Each row is a point on a landscape with many valleys, with its height.
From any point a ball rolls to the lowest of the 2 points nearest to it. It stops when none of these is lower. Distance is the straight distance between rows; heights are no part of it.
q836 h=573: [-11 -15 -11 -12  35 -35  35  29  52  29 -12   1  27 -16 -48 -39 -19  28
 -15  26  -7  11 -44 -57  -8  17  31   0  16  13  19   6 -12   8]
q154 h=257: [  6 -12 -26  -1  -5  30 -16  23 -25 -57 -20 -20 -21  12  -1  26 -11 -58
 -15 -35  -7 -59  39  23  10  19   1  23 -13  15   0  -2   0 -13]
q540 h=750: [  7  43   5  37  -8  41  -3  -2 -25   7 -30 -14 -50  -1  31   1 -14  31
  46 -22  17   2  -4  68  -8 -25 -19  15 -35  -1  31 -35  21  10]
q975 h=696: [ 28  -6  13  -1 -35  15 -19  35 -41 -50   3 -17 -21  15  23  34   1 -41
  23 -48  47 -29   5  54   7  17  27  23 -22  -5  16 -21  -8   8]
q375 h=302: [-24  -2 -27   8  31  -2  26 -15  36   5 -22 -12 -11 -16 -25 -19  -4  16
 -39  41 -32  10  15 -34   5 -10 -50  -9  39   5   4  19  22 -15]
q273 h=381: [ 11   2  21 -15 -60   9 -36   2 -13   8  20 -21  19  27  35  -1  -2  14
  60 -27  40  -1 -18  48  -4   1  10  10 -28  12 -32  -1 -29  29]
q151 h=229: [-16  39 -33  12 -18  44  -5 -44  -5  -5   5 -20 -37   8  41   4  -5  -8
  26 -15  -8  11  32  12   1 -37 -34  -2   5   9   7 -26  24   3]
q311 h=609: [-29 -12 -20 -18   1 -14  23 -20  33  14  16   4  44   4 -18 -45 -12   9
 -26   7  -4  18  -5 -45 -11  13  -1 -18  23  39 -39  35  -9  -1]
q77 h=387: [  9  20  26  41  -6  19  22  38  16  51  -8  36 -39   4 -12  -2  -5   7
  15   5  29  11 -49  31  24 -25  15   5  -3  -9  47  -7  39 -17]
q566 h=670: [  6 -23  13 -29 -30  36 -13  25 -17 -30  33 -11  10  39   5   4  26 -83
 -18 -16   4 -30  27   4   0  15  19 -21   5  23 -25  14 -13   0]
q368 h=530: [-21  20   3  16  38 -41  22  -8  -1  43  10   8 -48 -23 -37  21  30  13
 -37  18 -28  49 -28 -31 -15  -5  21 -26  -7  -9  19 -46  31  -1]
q493 h=372: [ -7   1 -31  29  40 -16  -5  19  17  -5 -18   0  20 -25 -16 -21  -7  32
 -34  18 -26  16   3 -29  -1  -2 -21  13  14  -9  -1  12   2   2]
q684 h=453: [-38  27   7  22  -2  22   0 -56 -22  19 -25  -2 -58   5  17  30 -12  29
  10  -4 -11  13 -10   8 -18  -2  -1 -18 -26  20  37 -26  11 -12]
q220 h=259: [-65   2  -4 -10  -4 -12 -32 -78 -29   1 -29 -25  10   4  25  34 -10  51
   8   1 -33  24  -7 -25 -23  24  26 -13  -8  34  -6  11 -25 -14]
q459 h=217: [-24  38  38  25 -51  28 -12 -35  -6  29 -16   8 -62   5  46  26 -24  15
  59   0   1  10 -25  32  -8  16   2 -27 -17  13  22 -16  21   9]
q47 h=648: [ 22 -44   6 -24 -16   9   7  38 -14 -29  28  17  18  14 -10  -2  41 -54
 -20  -3  27 -53  10  -2  22   9  25  28   3 -11   3  14  -5  -2]
q163 h=352: [  9  -6 -27  12  42 -29  -3  16  27 -18 -12  -7  27 -31  -4 -19   3  22
 -40  30 -43  11  18 -35  12  -1 -45   3  33 -23 -12  25   2   2]
q434 h=329: [ 45 -18  -6  -6  49 -48  -6  43  32 -26 -19  -6  27 -25  -9  -7   6   6
 -32  48 -34   8  29 -34  17  13 -50   4  28 -49  -6  16  -6   5]
q245 h=322: [ 17 -21  24 -13  40 -30 -19  36  11  -5  16  30  65 -33 -44  -6 -20  25
 -23 -13  18 -22   0 -41 -17  23  29  16 -10 -28 -24  21 -37  11]
q101 h=366: [  1  22  18  -8 -67  31 -19 -14   0  16   4 -21  -4  15  28  -6 -22  17
  76 -22  37  -5 -14  51  -4  -4  -4   4 -28  19 -10  -6  -3  27]
q828 h=712: [ 21 -22  44 -39 -42  -5 -22  19 -35 -24  26  -7  21  20   4  22  12 -31
  30 -44  57 -34 -13  40 -16  11  42   8 -42 -11  -4 -21 -29  16]
q837 h=675: [-21  11 -21  24   2   2 -22 -21 -19  -5  -1 -12  12   2  19  -1 -17  31
   2 -20 -14  15   5  -3 -11   1  -1  -4  -4  15 -17  -2 -12  -2]
q28 h=326: [ 59 -13   5  13  14  -8   4  46 -35 -39  10   8  11 -16   2  23  20 -12
   1 -18  43 -35 -14  24  29 -11  20  43  -7 -36  41 -22  -3   9]
q362 h=630: [ 26 -18  27 -17 -29 -10 -23  22 -19  -5  47  12  39  12   6  -8  16   4
  14 -31  47  -7 -13  20  16 -11  30  23 -23  -8 -17  -5 -24  16]
q115 h=407: [ -5  27  19  28 -40  10  17  11  48  57  23  34 -20  23  32 -15   3 -11
  46   6  -9  39 -45  11  35   2  29 -21   0  25   3  -3  41  -3]
q508 h=190: [ -1  31 -54  38  36  12   5 -10  -1  -1 -34 -19 -40 -15  -1  -5  28  -3
 -19  39 -30   5  33  36  10 -51 -58  19  14 -25  17 -25  27  -7]
q162 h=669: [-18  15 -17   3 -22  -3 -33 -36 -38 -21   5 -29   4   4  46  17 -14  15
  28 -27  -5  22  12  13 -14   3  -3 -13 -10   3 -27  -9 -17  10]
q116 h=206: [  6  -5 -28 -13  26   2  -2  -5  -8 -63 -15 -24  11  -1  -5  14   1 -57
 -40 -18 -42 -61  40 -21 -11  27   6   7 -12  28 -27   6   1 -14]
q880 h=214: [-46  21   3 -20 -61  16 -46 -80  -8   7 -14 -39 -15   4  46  28 -12  27
  42 -10  -4   2   3   3 -27   3 -11 -13   5  34 -14   0   1   7]
q793 h=600: [-18 -17 -12 -23   3 -19  15   0  43  26   0  19  52   8 -36 -50 -20   9
 -15  11  17  16 -34 -49 -12  12  27  -4   7  45 -33  32 -27  -5]
q713 h=658: [-32   7   8 -37 -21 -16 -46 -57 -53 -38  14 -39  14  -1  27  56 -13 -27
  13 -33 -11 -22  34 -10 -31  18  13 -34 -15  -6 -36  -7 -31  -1]
q710 h=93: [  6 -38  28 -35 -27  11 -25  16 -12  -7  64   5  46  32   6 -17  23 -56
 -11  -9   8  -4  10 -15 -13   0  29 -35 -18  11 -58  17 -40   7]
q947 h=629: [-17   9  -7 -31  26 -14 -26 -46  -6 -46  39   1  44  -9   8  18   7 -27
 -32 -11 -37   4  46 -57 -13  17 -11 -26  13   9 -49  19   2  -3]
q474 h=327: [-27  -1   2  -4   2 -27  18 -31  -3  20 -21   4  45   6 -22 -11 -26  43
  11   3 -18  23 -44 -42 -29  31  61  -9 -12  30 -10  -2 -39  -8]
q356 h=287: [ 41 -26  11  -4  21 -21   6  41 -21 -38   9  11  37 -22 -24  15  18  -1
 -13  -9  45 -55 -11   1  15   4  23  44 -17 -38  28 -18  -9  17]
q981 h=353: [ 13  17  36  12 -18  16  19  19  15  37  -6  37 -20   6  -2  -1 -16  20
  45 -14  39   1 -55  36  24  -8  34  -1 -28  15  40  -7  14  -6]
q800 h=213: [ 12 -25 -20   8  -5  23  -9  28 -25 -56 -23 -32 -11  15  -6  23  -4 -34
 -11 -39  21 -66  24  39  12  18  20  49 -32   4  19  -6  -5 -10]
q399 h=663: [ -1 -56  17 -36 -28  42  -7  25  -8 -35  18 -10  18  49  -8 -12  28 -79
 -26 -18  14 -55  23   6  -1   7  11   3 -12  28  -8  22 -16  -8]
q939 h=553: [-28   7  -4   4  49 -37  36   1  32  29 -20   4 -18 -30 -54 -16  12  19
 -49  38 -38  26 -21 -59 -24  11  17 -24   4   2  30 -27  18  -1]
q152 h=118: [ -7  25  -6  40  -1 -23  32   3  18  66  14   4 -47   0   7   5  35   1
 -15  18 -34  61 -41   3   6 -14  17 -22  -8   0  10 -42  51  -2]
q24 h=391: [-11  16 -34  48  45  -9 -21   9 -10 -12 -25  -1   1 -29  -6  -6   8  30
 -28   9 -31  17  14   2  -3 -14 -26  18   3 -19   8  -9   8  -3]
q983 h=193: [ 28 -40 -22 -34  -2   1   6  14  13  -6  33   1  37   4  11 -37  35 -33
 -28   8 -12   2  21 -24  11  18 -23 -16  25   1 -66  36   2  12]
q576 h=246: [-30  18  -9  -8 -14  29  19 -42  27  21  25  24 -27   5  13  -4  -3 -15
 -15   5  -3  25  18 -29   9 -14 -37 -27  49  19  -1  25  36 -23]
q462 h=248: [ -7  25 -12  -3 -36  45  21 -29  28  18  27  19 -33  -1  28 -14  -3 -22
  12 -11  -2  13  21  -7  18 -29 -43 -33  44   8 -10  15  34 -10]
q886 h=184: [ 14 -39  44 -40   7 -10  -3  14 -17 -27  27   7  58   2 -42  -9  15 -12
  -6 -26  37 -62  -7 -10 -19   3  54  30 -48 -21 -15 -11 -41  10]
q931 h=113: [-27  31 -15  38  11  24  16  -8   8  31 -20  13 -66  -7 -11   5   5  -4
 -20  19 -19  13  13  12  10 -40 -37 -10  19 -18  27 -20  40 -19]
q228 h=293: [  0 -19 -23 -11  25  -8  34   4  44  13 -27  -1 -12 -10 -28 -35 -12   9
 -30  46 -18  11   8 -22  13  -5 -63  -1  45 -22   2  30  17  -7]
q9 h=405: [ 28 -36   2   4  28 -45 -13  52  31  -1  11  15  51 -17 -13 -20   6  36
 -24  26  29 -10 -15 -19  22   0 -11  43  14 -46   8  18 -14  14]
q207 h=244: [-22  28  27  14 -53  26  -3 -39 -10  25 -28 -11 -41   1  29   9 -36  35
  64  -8  11  -6 -25  41 -10  13   7 -19 -26  24  17  -3  -2   7]
q543 h=396: [ -1   4  29 -18 -64  -4 -44  -3 -22   7  19 -22  30  11  27  14  -8   8
  50 -27  15   3 -11  35 -22  16  13 -17 -27   6 -46   6 -48  14]
q335 h=275: [-26   4 -22 -11  11  23  33 -44  35  10   3  13 -26 -13  -8 -13  -5 -10
 -37  23 -24  22  14 -40   8 -16 -47 -30  50   9   4  26  36 -26]
q945 h=224: [  9  14  11  43  19 -14  29  45  14  51 -27  22 -61  -8 -39   3  16   6
 -20  29  -2  15 -34  24  12 -23  -3   6  17 -29  35 -17  29 -11]
q23 h=614: [ -4  -9  26 -17 -38  -2  -4   1  26  34   2  35  46  19 -17 -24 -17  33
  31 -14  64   0 -54  15  11  -8  33  31 -31  31   0   6 -24   4]
q371 h=623: [-16  -3 -15 -23  15 -12 -14 -32  -1 -20  39   3  53  -7  11 -13   6  -4
 -41  -3 -35  15  34 -54  -9  16 -21 -23  26  13 -56  33  -1  -3]
q671 h=215: [ 33   9 -43  28  35  -8  16  18  15  -4 -43 -24 -31   3 -10 -11  20  -3
  -5  62 -23   4  35  48  24 -52 -62  24  29 -46  18 -16  18  -6]
q604 h=303: [ 33  19 -31  21  32   7 -13  32 -48 -50 -16  -7 -18 -26   1  34  -8 -33
  -2 -19  -3 -19  14  37  10   0   3  23 -11 -22  32 -24 -11   1]
q305 h=745: [  7  29   5  37   0  21 -13  -1 -35  -5 -26 -21 -17   0  37   4 -16  49
  39 -29  13  19  -8  65  -7 -20  -8  10 -34  -2  20 -13 -13  10]
q644 h=662: [ 44 -65   8 -41   1  -7  19  47   6 -32   2  18  13  19  -9  -4  42 -52
 -27  37  14 -45  25 -14  35  35 -16  20  26 -20   0  31   3  -9]
q577 h=435: [-28  20   2  32  -9  20  17 -29   2  23 -12   9 -35   4  -5  -4 -17  15
   6  -6  -4  15  -7 -10  -9 -12   4 -12   0  18  19 -22  16  -6]
q950 h=616: [-18 -16 -24 -13  -1  -2  -5 -15  11  -3  37   4  52  11   1 -33   1   7
 -34  -5 -13  18  16 -37 -15  11 -15 -19  18  26 -63  32 -16   1]
q494 h=307: [ 54 -39   8 -14  48 -46   6  54  46 -19  -3  -8  32   1  -8 -18  -1  25
 -20  60  -5  11  16 -14  28  15 -55  30  19 -63  14  14 -11  11]
q337 h=323: [  2  12  24  11 -15  18  16  -1   1  31 -16  16 -14   8  -9  -6 -38  38
  43 -12  38   5 -42  33  -4  -1  28   5 -25  26  26  -8  -5  -6]
q418 h=419: [-19  13   3  25   5  -2  31  -6  -6  31 -24  11 -28  -3 -24  -1 -19  25
   0  -2  -7  16 -27  -8 -12   2  26 -17 -19  19  28 -26   7  -7]
q214 h=202: [-27  33 -31   9   7  41   5 -48  10   7   0  -6 -34  -2  24   0  -5  -2
  -5   0 -13  15  33  -7   7 -41 -46  -4  21   8   8 -12  30 -15]
q84 h=235: [-59  11   2 -15 -33   0 -44 -81 -22  10 -19 -40  10  -1  44  35 -10  40
  25 -13 -13  12   1 -11 -25  12   5 -16   1  23 -18  19 -24  -5]
q941 h=166: [-22  27 -51  19  30  16   5 -39   9  -8 -21 -17 -35 -10  10  -1  21  -7
 -22  32 -34  12  36  10   9 -52 -62   3  21 -15  11 -12  40 -14]
q882 h=311: [ 36  30  -7  -1 -47  53   4   5  29  13  24   1 -20  13  28 -17   2 -37
  51 -19  28 -12  14  35  19 -39 -30  11  15  10  -3  -7  31  15]
q725 h=163: [ 33  -5 -12  -6 -16  26  37   6  33  29   5   9 -34   3   7 -21  -5 -22
  13  29   8   9  14  21  33 -42 -66  -5  55 -41   1  26  35 -11]
q180 h=153: [ 15 -40   4 -38 -12   9  -8  12  -4 -14  53  12  45  12   3 -29  37 -51
 -29  -2 -10   1  21 -27  -4  12   0 -28   7  11 -69  35 -16  12]
q346 h=223: [ 30 -46 -24 -38  19 -22  14  13  24 -12   9  -8  41  -5   2 -34  24 -16
 -31  25 -27   8  28 -36  17  27 -48 -11  40 -15 -57  42   6  12]
q533 h=392: [ 31  -2   7  17  54 -19 -15  43 -19 -23  -9  13  35 -41 -27  11 -11  25
  -8  -4   6 -14   4  -5  -1   0   6  21   3 -44  18   1 -14  16]
q364 h=681: [-49   3 -24   8  10  -5  -4 -51   2   0  -3  -7  15   7  -2   4 -18  35
 -15  -1 -20  16   6 -37 -18   7   5  -4   2  35  -5   6   1 -14]
q535 h=650: [-15   2   2 -34  -7 -17 -17 -36 -41 -45  -1 -36  25   4   6  40 -16 -38
   7 -28 -25 -45  37 -16 -36  29  21 -20 -32  14 -39 -11 -30  -2]
q564 h=43: [-30  25   6  39  -9   0  19 -14  13  37   9  22 -56   7  13  15  17  -9
 -18  12 -23  47 -17 -14  10  -5   8 -23  16   7  21 -24  50 -23]
q277 h=516: [-33  14   9   5  39 -30  22 -41 -14  31   1   8 -40 -22 -25  33   9  26
 -19  20 -33  39 -20 -41 -30   8  40 -34 -26   9  28 -44  23  -9]
q696 h=281: [-10  13  35  15 -31  10   9 -22 -14  29 -37 -15 -29  -5  17  11 -26  54
  50  -8  14   5 -45  46 -10  18  36  -2 -39  31  27   4 -28   0]
q804 h=471: [-42  23   0   2  23  -8  -8 -67 -30  38 -34  -3 -68  -5   9  55  11  24
  -8  10 -26  28  -2  -4 -30   9  21 -23 -41  33  45 -32  18 -13]
q953 h=156: [-48  23  12  -4 -27  12   2 -61   7  26  14  19 -32  18  19  21 -17   4
  15   1 -15  22  -5 -36  -5   4  17 -40  15  35  13  -5  17 -19]
q445 h=175: [  3  21  10  52  13 -20  34  30   7  54  -6  20 -63 -11 -18   2  31  -2
 -26  21 -20  42 -36  14   8 -11  14 -14   2 -16  24 -36  42  -2]
q790 h=388: [-13  22  17  20 -30  12  19  -5  26  35  18  37 -26  17   8  -3 -16 -10
  25  -3  -1  30 -25  -6  15  -5  19 -32  16  25   0  -1  25 -11]
q910 h=622: [ 10  -7  25 -16 -41  -7 -19   6   8  13  24  22  50  22   3 -25   2  26
  24 -29  64  -6 -43  37  19 -17  19  36 -41  14 -15   0 -31  18]
q582 h=282: [  0 -24  41 -20  25 -29 -19  15  -8  -2  20  30  67 -15 -44  -1 -28  29
 -11 -23  21 -11 -12 -32 -27  25  45  15 -24 -18 -32  17 -53  -3]
q157 h=361: [ 37  16 -12  25  69 -26 -19  45 -32 -36 -29  12  10 -48 -29  13   1  14
 -19   9 -23 -16  18  14  -7  -7 -13  13  -5 -47  29 -18 -12  14]
q438 h=350: [ -2  39  25   4 -65  42  -9 -12  12  20  15  10 -27  25  28  -4 -29  -6
  82 -19  35  -8  -1  29   1  -7 -17  -7  -9  21 -10  -6  18  17]
q363 h=677: [  4  -7  -1 -13 -37  15 -22  16 -21 -24  43 -18   5  27  34   6  21 -61
   0 -22   2  -2  29   6  -3  14  12 -19   7  18 -37  -2 -15   9]
q450 h=264: [ 34  -4 -17  10  19  14  -4  36 -43 -53 -24 -14 -13 -10  -2  37  -9 -29
  -6 -30  20 -49  11  49   7  11  15  34 -26 -13  37 -18 -10  -2]
q552 h=676: [ 36 -11 -22   4  -9   4   0  37 -22 -25  22  -5   5   6  24  14  24 -45
  -9  -7   1 -13  24  13  29   3  -3  15  21  -8 -13  11   3   8]
q969 h=209: [ 24  25 -23  -5 -25  49  25 -17  25  15  10   0 -38  -1  30 -12   2 -45
  19  11  -3   2  27  25  23 -42 -59 -13  54 -21  -7   2  42  -7]
q126 h=245: [-11 -19 -29  -2  13  18 -24   3 -11 -74 -30 -30  10  18   5   8   3 -46
 -37 -31 -36 -64  46   7   0  29   1  25 -24  29 -22   8   1 -20]
q956 h=111: [  8  12  -6  24 -12  26  28  -7  25  30  -5  17 -60   5  10  -8   4 -18
 -12  38 -23  27  19  27  30 -40 -62 -22  62 -47   5  15  50 -23]
q113 h=268: [ 25 -40 -16 -35  28 -27  25  20  61   7 -16 -10  20   1 -18 -40 -13  25
 -29  50 -18  19   8 -31  15  20 -65  11  38 -28 -14  41   1  13]
q446 h=692: [-35  11 -45   3  51  -4 -14 -42  14 -21  -6 -10  16 -16   9   3  13  15
 -45  21 -42  27  34 -32   2 -18 -45   4  16  13  -3  15  23 -19]
q813 h=395: [-11   2  -1  24  35 -12  44   9  -1  31 -25  11 -17 -16 -40 -19 -10  38
 -10   7 -11  21 -43 -20 -23   1  42 -15 -19  17  36 -31  -1   2]
q738 h=360: [ 17 -19   6   1  32 -23 -15  35   9 -13  24  13  52 -25 -20 -14   1  14
 -16  -2  -1  -8  14 -36   0   9   5   6  14 -19 -28  32 -19   9]
q943 h=335: [ 35  16 -27  36  46 -10 -16  46 -34 -36 -14   1   6 -27   0  18  15  -8
  -7   3 -15  -5  16  27  11 -19 -17  19   1 -38  18 -16  -2  10]
q37 h=668: [ 55 -40 -10 -15  12  -7   8  42  -1 -24  16   7  13   4   8   3  26 -47
 -22  31   5 -17  23  -2  39  14 -17  21  33 -27  -7  25   2  -1]
q946 h=727: [ 13 -10  44 -31 -19 -12 -21  -7 -52 -18   0 -28  16 -15   3  31 -21  15
  39 -39  23 -20   3  32 -33  15  29 -13 -38 -24 -18  10 -62   2]
q108 h=603: [  0  -9  19 -35 -23 -25  20   9  37  37  -4  40  48  20 -43 -35 -26  10
  25   1  53   9 -53 -14   0  -9  49   7 -27  43   1  16 -24  -5]
q632 h=291: [-52  -1   4  -4  -6 -21  -3 -58 -22  13 -20 -12  42   2   5  12 -18  50
   0   3 -30  27 -30 -36 -35  38  43 -10  -5  25 -11  12 -39 -17]
q647 h=289: [ 33 -35 -10 -13  41 -31  23  38  61  -1 -22 -15  13  10 -29 -41 -15  38
 -21  62   3  12  11 -12  20  -1 -62  34  26 -45  16  23  -3   2]
q458 h=688: [ 20  22  -5  10 -23  14 -26  18 -45 -46   3 -25 -26   8  43  31  -8 -39
  38 -45  15  -5  18  40  -6  19  10  -1  -5  -2  -4 -17  -8   7]
q377 h=687: [-45   3 -31  -3  37  -6  -2 -56  25  -2   0 -11  24  -6  -5  -1  -4  24
 -38  16 -33  32  17 -58 -13  -1 -11  -9  17  38  -4  21  22 -21]
q733 h=739: [ 13  12  12  28   5  -2 -24   9 -56 -22  -3  -9   1 -13  24  17 -18  38
  33 -37   8  16  -7  47 -10   2  12   5 -30 -16   3  -4 -27  14]
q706 h=753: [ 14  42  23  27 -24  52  -3  -3  -2  19 -12  -2 -41   5  25   1 -29  22
  68 -27  33  -4 -14  57   5 -18 -16  15 -20   4  33 -20  20  11]
q233 h=192: [-53  26  17 -22 -55  22 -24 -75   0  25  -7  -5 -40  13  35  28 -17  15
  44   1   2   5 -14 -12 -15  11  10 -29   7  35   6  -1  10  -2]
q792 h=334: [ 11  24  15 -14 -68  48  -5  -4  32  26  31  19 -14  23  23 -20 -13 -27
  64 -17  37  -6   7  30   6 -23 -26 -10   7  23 -17   7  15  19]
q425 h=588: [ -4 -17   6 -37   2 -29  33  17  52  42   6  35  34   1 -51 -49 -14  -2
   5  14  30  10 -46 -51   1  -4  46  -7   2  25   2  22 -15  -1]
q770 h=734: [ 12   1  41  -1 -13 -13 -25   4 -50 -18  -1 -18   7 -15  28  26 -23  38
  40 -40  20   7 -12  47 -12   9  24   2 -26 -25  -1  10 -51   8]
q296 h=369: [ -9  31  28  18 -46  30   3  -1  17  26   9  34 -35  15  18  -3 -27  -3
  43 -15  16   8 -16  14  14  -4   0 -19  10  17   9   0  29   0]
q27 h=655: [ 20 -57   8 -36 -22  31   6  35  -2 -37   6  17   7  34  -8 -10  45 -67
 -33   7  19 -62  26   4  25  21  -3  18  18   7   6  33  -1  -8]
q538 h=258: [ 16  33 -43  24 -18  31  -3  -3 -15 -19   7 -30 -14   9  46   5   7 -19
  27 -21  -2  14  24  28   6 -26 -24  14   8   2  -4 -23  11  11]
q419 h=541: [-15  19   4  13  49 -45  36  22   9  43 -14  10 -48 -36 -55  -1  19  21
 -34  24 -24  27 -34 -26 -17   6  24 -21  -3 -14  33 -43  24   7]
q917 h=242: [ 29 -38  12 -23  19 -15   8  34 -12 -35   6  -1  45 -11 -33   0  21 -15
 -15 -14  28 -74   0 -12  -3  11  40  45 -28 -17   5 -13 -23  16]
q415 h=386: [ 13 -37   0  -1  15 -31  -8  37  35   4  25  15  55  -6 -21 -33   2  34
 -20   9  27  -2 -12 -25   7   5   3  29   7 -14 -18  33 -18  12]
q331 h=247: [ 48 -54 -22 -39  23 -23  22  23  35  -5   2 -14  30   9  -2 -36   8  -5
 -20  48 -18  14  12 -27  23  18 -63   5  37 -35 -38  31   6   7]
q723 h=719: [ 16 -25  51 -36 -27 -10 -22   5 -48 -14  23 -13  30  10 -13  17  -5 -12
  29 -37  33 -29  -7  19 -30  14  41   3 -45 -15 -19  -6 -51   9]
q630 h=284: [ 32  22 -31  15 -28  35  11  16   6   0   7 -20  -9  10  34  -8  11 -24
  31 -15  17  -6  14  38  22 -36 -28  26  11   2   1 -10  11  13]
q380 h=487: [-46   2   2  -1  15 -13   2 -74 -31  23 -37 -19 -30 -14   8  33  -2  48
  -1  15 -29  26 -25 -11 -33  16  34 -18 -37  33  39 -22 -11 -11]
q721 h=65: [ -4  23 -14  33   5  18  20 -10  16  28 -27  11 -72  -3  -9  -1  13 -16
 -23  47 -25   9  26  31  23 -50 -63  -8  40 -45  24  -6  41 -20]
q25 h=563: [-27  -6 -12  -4  43 -33  34  16  52  17 -27  -7  14 -25 -50 -34  -7  30
 -46  36 -38  15 -22 -62 -11  24   8 -14  27   7  20   2  -4   9]
q797 h=238: [ 27   7 -22  33  25   3  16  33  16  23 -38  -2 -34  -3 -23 -16   9  20
   3  46   6 -11  10  39  22 -56 -48  31  25 -39  32  -7  19  -4]
q788 h=683: [ 16  15  -8  10 -43  12 -32  16 -27 -29  20 -28  -6  24  56  17  12 -39
  31 -36  13   8  17  33  -3   8   9  -4   4   9 -24 -16  -5  17]
q238 h=640: [ 25 -34  21 -29 -19  -3  -8  32 -13 -24  49  15  38  17  -4  -2  34 -38
  -9 -20  36 -34   0   1  10  -4  37  13 -16  -8  -9   1 -20  14]
q807 h=151: [  2 -39  -7 -32  14  16   5   9   5 -51 -16 -16  28  15 -16 -16  28 -55
 -46  -7 -39 -60  41 -21  -8  36   4   1   1  31 -37  31  -5  -7]
q544 h=418: [ 35 -22  12  10  53 -37 -14  54  11 -14  -2  17  48 -41 -31   4   0  28
 -21  19  18 -30  -2 -22   9   6  -7  32   9 -59  24   2 -15  17]
q329 h=237: [ 18 -34  47 -34   8 -24 -11  13 -15 -16  26  27  60 -12 -42  -2 -15  19
   2 -27  41 -34 -14 -12 -24  12  45  29 -39 -26 -22   4 -50   6]
q616 h=110: [-41  16   7   5  -2   5   8 -44   9  32  18  19 -39  10  16  27   2  -7
 -12  13 -22  48 -10 -39   0   1  12 -37  17  30  21 -11  37 -27]
q499 h=704: [  8 -32  29 -26 -43  18 -12  32 -25 -37  11 -12   4  33  -2  14  20 -50
   4 -43  58 -53  -2  46   0   8  38  20 -33   3  17 -16 -14   0]
q615 h=501: [-41   6  -3   1  26 -19  18 -63 -15  22 -23  -1 -12 -13 -16  18  -3  40
 -11  19 -33  26 -21 -40 -36  16  43 -22 -24  34  37 -30  -4 -11]
q96 h=664: [-25  14  -3 -22 -28 -11 -48 -42 -43 -35  28 -30   9  12  49  34   0 -14
  23 -28 -11   9  25  -4 -15  13   2 -25   0   5 -37  -7 -17  10]
q486 h=411: [  5  25  26  42 -27   9  14  33  32  62  10  37 -33  16  19  -8   8  -1
  38   2   7  36 -56  29  39  -8  26  -5  -8  11  30 -11  47  -8]
q73 h=261: [  9   0   1  32  27 -10  25  44  26  35 -45   8 -54   0 -45 -11   3  14
 -18  51  -2  -2  -3  27  17 -34 -39  17  36 -42  41  -1  22 -11]
q596 h=639: [-12   7  -7 -30  10 -12 -16 -34 -30 -48  30 -17  24   5   7  23   5 -48
 -22 -19 -27 -25  42 -33 -17  19  12 -29  -8  13 -40   1 -17   2]
q448 h=385: [  4  24  -7  42  68 -28 -30  28 -26 -24 -37  12   8 -45 -27   0   3  39
 -28  10 -36  13   2  14  -6  -3 -18  16 -12 -37  16 -11  -4   3]
q839 h=359: [-20  -7  -6  11  18 -20  26  -1   5  26 -22   2  25  -8 -32 -26 -26  41
   0  -2  -2  20 -43 -26 -23  18  44   2 -14  30   6  -1 -20  -4]

Two balls start at each pair of points below. Name the first point that both come to, or write -.
q24, q228 => q113
q544, q448 => q157
q733, q101 => -

Call two points neighbours if one is among the 2 nearest of the other. Go from one point of each pair to the other, from neighbour to neighbour, staying as low as possible. Name the highest point that can't be avoided.
q721, q576 => q462
q710, q807 => q24
q807, q800 => q154
q807, q886 => q28
q459, q941 => q296
q941, q564 => q73
q710, q721 => q375

Where does a ball stop that starts at each point below?
q9 => q886
q115 => q941
q113 => q710
q836 => q564
q543 => q941
q552 => q425
